Points on a hilly landscape, in no order, each with its height.
From any point a ball rolls to the lowest of the 6 points nearest to it. It stops when none of these is lower. Distance is the straight distance between rows; heights are no part of it.
K761 h=45.4: [  8 -29  34   8   9   9  16  -1]
K307 h=12.7: [-17  25 -33  -6 -12  -8 -15   8]
K137 h=6.4: [-33  24 -33 -32  -9  -4 -24 -15]
K286 h=11.1: [-12  24 -32  12 -12 -22 -16   8]
K300 h=38.3: [ 15 -21  48  -2  31  21  25   2]
K132 h=42.1: [-20 -41  28  -5  13   0  -3  11]
K566 h=77.8: [ -2 -23   0   4  -5  10   1   7]
K764 h=41.6: [  4 -17  -2  18 -14 -15  -9  -3]
K694 h=33.5: [ 32  -9  37   7   7  11  15 -18]
K944 h=3.6: [-15  34 -38   4 -12 -14 -10  16]
K101 h=30.2: [-19  45 -44  -3  -4   1  -8  24]
K971 h=12.9: [-16  18 -37 -12  -9   0 -13   7]
K232 h=47.7: [ -1  37 -30  19 -10 -13   2  20]
K851 h=33.6: [-33  41 -25 -34  -8 -20 -17 -27]
K334 h=12.4: [ 44   5  14  15  -1  10  16 -17]
K609 h=43.3: [-13 -38  42   1  40 -13  23  16]
K565 h=9.8: [  5  10 -30  10 -14   7   7   9]
K459 h=9.7: [-17 -31   6 -10   3  18  -3  13]
K187 h=65.0: [ -5 -34  22   2   8  13  12  10]
K44 h=11.7: [-24   4 -21 -14 -12 -11 -26  -8]
K619 h=24.4: [ 41  -1  35  14   4   6  14 -27]
K228 h=44.9: [ -2  -2 -25 -10  -9  22   1  12]
K538 h=52.4: [ -1 -27  17  14  -9 -10  -4  -7]
K998 h=42.8: [ 14 -27  44   1  22   8  22   1]
K787 h=29.7: [-20 -31   9 -14  -2  -2 -20   1]
K197 h=48.7: [-14 -42  43   6  29 -21  14  10]
K832 h=12.1: [ 31   6  -2  18 -11   4  15  -4]
K900 h=41.5: [-20  55 -30  12 -10 -12  -3  26]
K72 h=9.2: [ 35  10  -8  13 -10  11  21  -4]
K129 h=27.7: [ -1   6 -25  10 -14  -6  -6   5]
K817 h=23.9: [-25  -7 -21 -30  -2  10 -24   0]
K828 h=41.7: [  5 -28  54   1  40  -1  28   2]
K649 h=70.5: [-16 -25  -9 -14   1  22  -4  10]
K837 h=21.3: [-22  51 -35  13  -8 -25 -14  16]
K590 h=38.2: [ 44  10  48   5  28  19  -3 -27]
K552 h=34.7: [ 36 -12  36  18  -3  -2  10 -23]
K16 h=27.6: [ 23 -23  30  22 -10 -12   4 -14]
K507 h=14.5: [-25  28 -44 -32  -1  12 -12   8]
K891 h=17.2: [ 12  -4 -12   7 -12  10   8   5]
K747 h=13.5: [-31  51 -30 -22  -3 -19 -17  -6]
K235 h=43.0: [  4 -31  54   6  33 -10  24   6]
K690 h=36.2: [ 14  -8  -4  24 -22 -19  -5 -10]
K135 h=12.3: [27 -3  2  8 -8 20 18 -6]
K59 h=34.5: [ 13 -30  47  15  13 -11  14 -10]
K512 h=31.2: [ 29  -6  55  -5  35  19  18 -13]
K424 h=9.9: [-25  37 -30 -16  -8 -24 -24  -5]
K218 h=18.1: [  6  20 -31   8 -12   9   8  20]
K126 h=9.1: [-17  14 -39 -18  -7  15 -11  10]
K868 h=53.5: [ -9 -15  -8  -1  -9   1 -14   2]
K595 h=11.0: [-14   3 -23  -6 -11 -17 -25  -3]
K875 h=69.5: [-10 -12 -17 -16  -4  25   1  11]
K970 h=3.9: [ 24   9 -20  13 -14   9  17   6]
K980 h=10.5: [-17  41 -32   5 -13 -35 -17  -1]
K211 h=17.1: [ 19 -11   9   7  -4  15  15  -6]
K984 h=34.4: [-24   3 -29 -30  -4  20 -19   6]
K641 h=11.8: [-29  39 -41 -27  -1   5 -13   7]
K442 h=35.4: [ 25 -14  23  17  -8   1   8 -15]
K374 h=33.7: [ 10  -9 -12   0  -7  20   9   6]
K523 h=5.7: [-27  25 -34 -35  -5   7 -21  -6]
K835 h=22.8: [ 22 -17  24   4   2  22  23  -4]
K409 h=73.0: [ 37   2  56   7  24   4   4 -29]
K339 h=10.6: [-17  24 -32 -10 -11 -16 -21   0]
K373 h=49.1: [ 13 -12  -2  10 -11   6   2  -4]
K841 h=23.2: [-14  -2 -25 -12 -12   2 -14   5]
K922 h=16.4: [-10   6 -35  -2 -14  -3 -11   6]
K575 h=47.6: [ -2 -41  49  14  26 -21   9   2]
K629 h=28.0: [-18  31 -43 -11  -3  10  -7  21]
K754 h=17.7: [-29 -10 -10 -19  -9  -7 -29 -12]
K636 h=30.1: [-25  52 -40  -3  -3 -10 -13  19]
K199 h=4.9: [ 23 -23  56  22  10 -16   9 -23]
K415 h=12.8: [-28  23 -24 -24 -12 -14 -25 -13]
K855 h=54.4: [ 14 -26  25  11  -2   2  11  -6]
K227 h=44.8: [ -1 -34  34  -3  25  11  22  10]
K463 h=47.4: [ -5 -39  35   3  21  -5  12   9]
K420 h=9.6: [-28  48 -31 -12 -10 -31 -20  -7]
K941 h=24.7: [  2  36 -35  16 -11  -2  13  25]
K274 h=49.4: [-26 -46  28  -3  18 -11  -5  16]
K283 h=36.6: [ 14   4 -19  23 -19 -16   1   0]
K52 h=6.8: [  2 -26  -1  -7  -3  24   8   9]
K713 h=35.6: [ 32  -3  58  -1  32  13   7 -22]
K827 h=23.5: [ 25   1  -6  19 -17  -4  10  -7]
K95 h=83.7: [ 33 -12  46  15  14  -2  11 -23]
K586 h=25.3: [ 38  -5  37   2  12  22  19 -17]

Where does a ball stop that starts at each point below?
K538 -> K199
K197 -> K52
K235 -> K970
K129 -> K970
K339 -> K420
K998 -> K199
K575 -> K199
K787 -> K52
K690 -> K970
K463 -> K52
K187 -> K52

Write out the way that a ball takes from each point below.
K764 -> K690 > K827 > K970
K44 -> K339 > K424 > K420
K595 -> K339 > K424 > K420

Call two points neighbours if one is among the 6 nearest of the other. Go from one point of each pair to the other, from neighbour to neighbour, staying as low as possible. Name the highest point that can't be avoided.
K420 and K199 -> K694
K126 and K970 -> K922
K523 and K420 -> K424
K52 and K420 -> K787
K944 and K523 -> K980
